Each row is a point on a landscape with many valleys, with its height.
From any point a ball takes the steepest step (drop divided by distance) to one of its 2 nearest points. It stops when none of these is lower. Distance is the straight distance between rows; heights are no part of it.
kima height 82.4: 139, 133, 122, 108, 130, 80, 121, 124, 147, 72, 127, 107, 105, 75, 94, 113, 77, 103, 113, 59, 84
tutig height 30.0: 97, 93, 101, 106, 103, 104, 116, 84, 86, 94, 103, 62, 111, 87, 87, 118, 83, 116, 109, 104, 99
vok height 15.5: 124, 123, 118, 85, 98, 120, 79, 77, 138, 73, 105, 121, 107, 93, 110, 68, 60, 106, 75, 85, 81
Num height 70.7: 107, 106, 108, 133, 94, 88, 103, 104, 77, 70, 83, 114, 86, 98, 102, 121, 113, 109, 123, 56, 111
Nos height 61.2: 116, 108, 112, 74, 101, 126, 68, 94, 122, 110, 83, 104, 153, 118, 113, 119, 93, 107, 83, 106, 61
Gan height 56.1: 95, 73, 97, 74, 99, 99, 123, 100, 91, 103, 102, 96, 86, 91, 94, 92, 137, 122, 119, 115, 96
Zifef height 80.7: 143, 115, 140, 128, 107, 101, 132, 118, 133, 101, 122, 108, 124, 73, 83, 97, 77, 94, 133, 70, 83
pogi height 80.2: 95, 80, 104, 81, 96, 102, 96, 122, 113, 110, 96, 104, 111, 107, 129, 79, 82, 54, 103, 106, 114
todo height 79.4: 139, 116, 123, 91, 87, 93, 94, 121, 95, 110, 92, 147, 104, 103, 105, 65, 119, 76, 126, 95, 100
tes height 44.5: 83, 103, 76, 115, 107, 83, 89, 120, 124, 87, 93, 97, 127, 65, 101, 110, 111, 110, 116, 103, 114
veta height 18.3: 96, 91, 99, 117, 105, 78, 147, 92, 83, 98, 121, 58, 112, 80, 91, 76, 73, 106, 109, 101, 112
lusal height 75.4: 115, 125, 98, 103, 94, 113, 71, 106, 134, 97, 92, 90, 97, 92, 90, 81, 74, 55, 114, 108, 101
Pedis height 53.7: 81, 92, 97, 128, 97, 109, 53, 77, 55, 121, 65, 117, 81, 101, 109, 106, 121, 132, 73, 99, 81
nizo height 55.2: 105, 132, 77, 94, 123, 86, 111, 109, 129, 81, 114, 64, 91, 82, 74, 80, 77, 95, 100, 116, 124
kig height 53.3: 117, 131, 97, 75, 89, 117, 73, 106, 119, 99, 88, 98, 123, 97, 121, 127, 89, 123, 88, 87, 81
todi height 72.9: 109, 72, 97, 114, 113, 81, 86, 98, 78, 74, 63, 116, 80, 129, 96, 130, 129, 93, 116, 71, 119
Fuf height 68.1: 81, 106, 77, 119, 94, 96, 123, 97, 91, 123, 118, 74, 74, 108, 93, 106, 96, 68, 103, 120, 118
timez height 26.5: 92, 111, 88, 121, 108, 94, 142, 109, 112, 81, 119, 65, 111, 58, 107, 69, 58, 111, 100, 87, 85
kepan height 49.5: 101, 126, 114, 79, 94, 105, 78, 82, 66, 118, 104, 139, 109, 130, 100, 113, 118, 116, 69, 105, 84
zure height 79.3: 129, 95, 122, 114, 123, 99, 124, 122, 109, 92, 124, 94, 112, 84, 100, 104, 78, 69, 133, 81, 110
bago height 62.7: 92, 122, 105, 111, 115, 86, 108, 95, 105, 76, 130, 84, 72, 81, 77, 87, 86, 97, 114, 102, 108
ruk height 22.5: 99, 123, 88, 79, 87, 96, 102, 105, 57, 134, 116, 83, 93, 123, 118, 119, 90, 126, 49, 103, 78
ver height 78.0: 115, 57, 126, 108, 104, 100, 122, 113, 112, 95, 107, 95, 113, 100, 102, 126, 104, 53, 133, 79, 104
tozi height 65.6: 79, 106, 82, 95, 89, 110, 58, 98, 85, 98, 78, 92, 82, 105, 119, 98, 103, 78, 107, 112, 103
Vel height 59.0: 92, 119, 98, 91, 98, 130, 66, 108, 134, 99, 107, 150, 106, 88, 108, 101, 94, 88, 104, 102, 103
rem height 37.4: 93, 123, 86, 87, 104, 117, 74, 85, 89, 88, 103, 109, 66, 104, 80, 102, 122, 121, 82, 115, 119
nika height 81.4: 82, 59, 95, 95, 122, 74, 107, 121, 97, 105, 100, 84, 84, 99, 113, 87, 90, 73, 106, 100, 118
sal height 76.4: 111, 109, 123, 101, 86, 114, 107, 93, 105, 139, 109, 133, 74, 110, 79, 85, 67, 77, 105, 114, 97
vemu height 3.3: 63, 77, 66, 102, 88, 101, 114, 89, 104, 88, 93, 99, 96, 103, 86, 111, 127, 116, 74, 120, 123
Kare height 8.9: 84, 117, 76, 73, 97, 104, 101, 109, 78, 133, 114, 80, 69, 105, 105, 104, 90, 120, 91, 109, 93
vatov height 51.5: 87, 106, 102, 87, 94, 136, 73, 86, 124, 88, 95, 133, 79, 104, 82, 112, 104, 109, 102, 108, 110
Redif height 70.8: 94, 115, 80, 98, 98, 104, 71, 100, 124, 89, 82, 78, 92, 85, 89, 89, 96, 85, 89, 119, 77
bigek height 52.9: 83, 120, 116, 98, 80, 106, 81, 87, 91, 92, 105, 106, 91, 110, 116, 108, 104, 99, 55, 96, 86
gef height 33.5: 95, 101, 99, 95, 114, 70, 108, 145, 94, 59, 113, 84, 108, 77, 121, 65, 106, 80, 98, 71, 104
zas height 52.7: 108, 73, 80, 95, 96, 99, 128, 81, 74, 105, 87, 80, 89, 120, 95, 111, 157, 125, 128, 108, 111
mamo height 79.1: 124, 95, 127, 103, 93, 127, 116, 88, 102, 121, 108, 134, 109, 102, 112, 88, 73, 83, 127, 100, 109
Sed height 42.9: 114, 109, 119, 102, 110, 82, 96, 81, 74, 85, 93, 79, 120, 106, 85, 102, 122, 129, 100, 101, 88
fogi height 30.6: 112, 108, 103, 104, 100, 84, 110, 117, 124, 52, 101, 100, 130, 70, 131, 63, 85, 85, 87, 62, 116
momod height 38.1: 91, 69, 123, 100, 106, 63, 98, 86, 96, 98, 97, 100, 94, 107, 81, 104, 80, 112, 62, 98, 86
gesa height 40.5: 133, 125, 79, 80, 104, 104, 113, 110, 138, 117, 112, 88, 108, 88, 111, 85, 63, 133, 105, 86, 79
laz height 38.3: 92, 122, 70, 95, 117, 69, 101, 137, 117, 78, 100, 74, 113, 66, 114, 86, 95, 113, 103, 84, 84
sukiv height 44.0: 62, 91, 103, 113, 104, 107, 65, 92, 77, 119, 91, 101, 84, 103, 115, 117, 94, 123, 42, 107, 74
dufo height 72.0: 93, 114, 104, 120, 90, 93, 106, 102, 109, 116, 114, 111, 99, 122, 77, 104, 96, 72, 102, 126, 109
rozip height 34.1: 63, 89, 100, 115, 97, 113, 78, 70, 44, 120, 109, 108, 104, 123, 116, 110, 147, 123, 85, 111, 120
fupo height 79.2: 96, 70, 109, 88, 95, 113, 115, 125, 124, 95, 94, 98, 125, 90, 125, 115, 84, 77, 129, 92, 84
virov height 48.6: 112, 92, 109, 83, 94, 94, 100, 80, 60, 106, 84, 106, 107, 135, 93, 113, 142, 130, 115, 101, 109
keb height 61.1: 74, 88, 92, 142, 91, 108, 59, 67, 60, 107, 77, 96, 78, 104, 111, 101, 115, 87, 103, 107, 105
Sov height 67.9: 107, 111, 117, 130, 86, 90, 114, 98, 105, 68, 107, 95, 82, 66, 97, 100, 89, 92, 112, 77, 101
katun height 64.4: 88, 102, 72, 109, 84, 112, 136, 103, 113, 118, 103, 82, 79, 88, 71, 95, 119, 77, 121, 114, 94
digu height 82.1: 127, 97, 113, 82, 93, 123, 105, 101, 112, 100, 68, 127, 127, 113, 78, 113, 122, 101, 121, 98, 88
togon height 32.7: 81, 103, 70, 101, 101, 101, 97, 114, 80, 130, 104, 76, 87, 96, 112, 128, 78, 128, 28, 112, 71
dalim height 31.6: 99, 98, 119, 83, 112, 91, 103, 88, 116, 82, 104, 105, 105, 99, 91, 88, 69, 117, 83, 99, 81
getar height 75.1: 87, 66, 109, 105, 116, 92, 94, 90, 92, 82, 93, 109, 106, 146, 109, 126, 134, 82, 121, 93, 149
zire height 24.1: 74, 53, 115, 102, 120, 69, 103, 91, 83, 121, 98, 90, 88, 136, 78, 123, 96, 101, 80, 114, 98
Defu height 15.4: 63, 71, 90, 118, 83, 96, 118, 91, 80, 114, 85, 100, 113, 99, 103, 115, 107, 127, 68, 110, 103
novu height 60.3: 101, 84, 89, 101, 91, 92, 121, 116, 108, 120, 78, 103, 67, 96, 70, 85, 121, 99, 111, 113, 80
pip height 49.8: 102, 115, 77, 115, 117, 76, 109, 125, 127, 95, 112, 76, 132, 77, 77, 79, 82, 106, 122, 121, 131
nopi height 23.1: 54, 74, 96, 133, 100, 86, 101, 95, 61, 140, 104, 103, 76, 119, 110, 119, 130, 120, 81, 112, 107
koni height 42.1: 103, 108, 117, 83, 102, 122, 67, 60, 41, 105, 105, 116, 106, 133, 107, 103, 129, 116, 98, 119, 109
Ripup height 20.5: 87, 97, 72, 100, 100, 106, 92, 86, 68, 100, 90, 88, 72, 111, 88, 123, 132, 136, 64, 123, 129
duza height 80.6: 135, 84, 128, 89, 93, 129, 98, 81, 101, 100, 100, 92, 123, 107, 106, 103, 87, 77, 141, 101, 116
ziluk height 26.8: 142, 115, 102, 78, 107, 90, 90, 112, 148, 73, 104, 115, 128, 91, 107, 65, 76, 84, 81, 84, 107
gep height 78.1: 129, 123, 101, 96, 91, 120, 76, 98, 100, 95, 89, 120, 96, 103, 98, 82, 108, 60, 126, 106, 129
tam height 46.8: 120, 141, 77, 78, 77, 108, 114, 115, 116, 122, 108, 107, 124, 94, 119, 120, 84, 127, 93, 105, 71
sok height 33.4: 101, 115, 81, 92, 104, 111, 122, 104, 142, 92, 126, 91, 109, 69, 127, 76, 66, 118, 98, 96, 108
Zotu height 76.7: 98, 55, 115, 98, 95, 120, 104, 98, 95, 88, 96, 115, 104, 123, 104, 107, 131, 66, 133, 93, 115
gam height 80.4: 135, 106, 106, 65, 98, 106, 102, 123, 119, 104, 90, 121, 101, 99, 97, 84, 111, 87, 110, 95, 66
goso height 6.5: 65, 50, 110, 120, 96, 80, 124, 80, 88, 134, 105, 108, 82, 137, 92, 101, 125, 101, 104, 105, 96

Where does a ball stop that starts at each point below?
getar => vok
Nos => veta
pip => vok

Call two points neighbours if one is among the 2 nearest of the other. Go from one point of each pair to the other, from neighbour to neighbour, staying as low as possible. Name the highest point that can't be avoided.
vok, Kare => bigek
vemu, vok => momod
goso, vemu => nopi
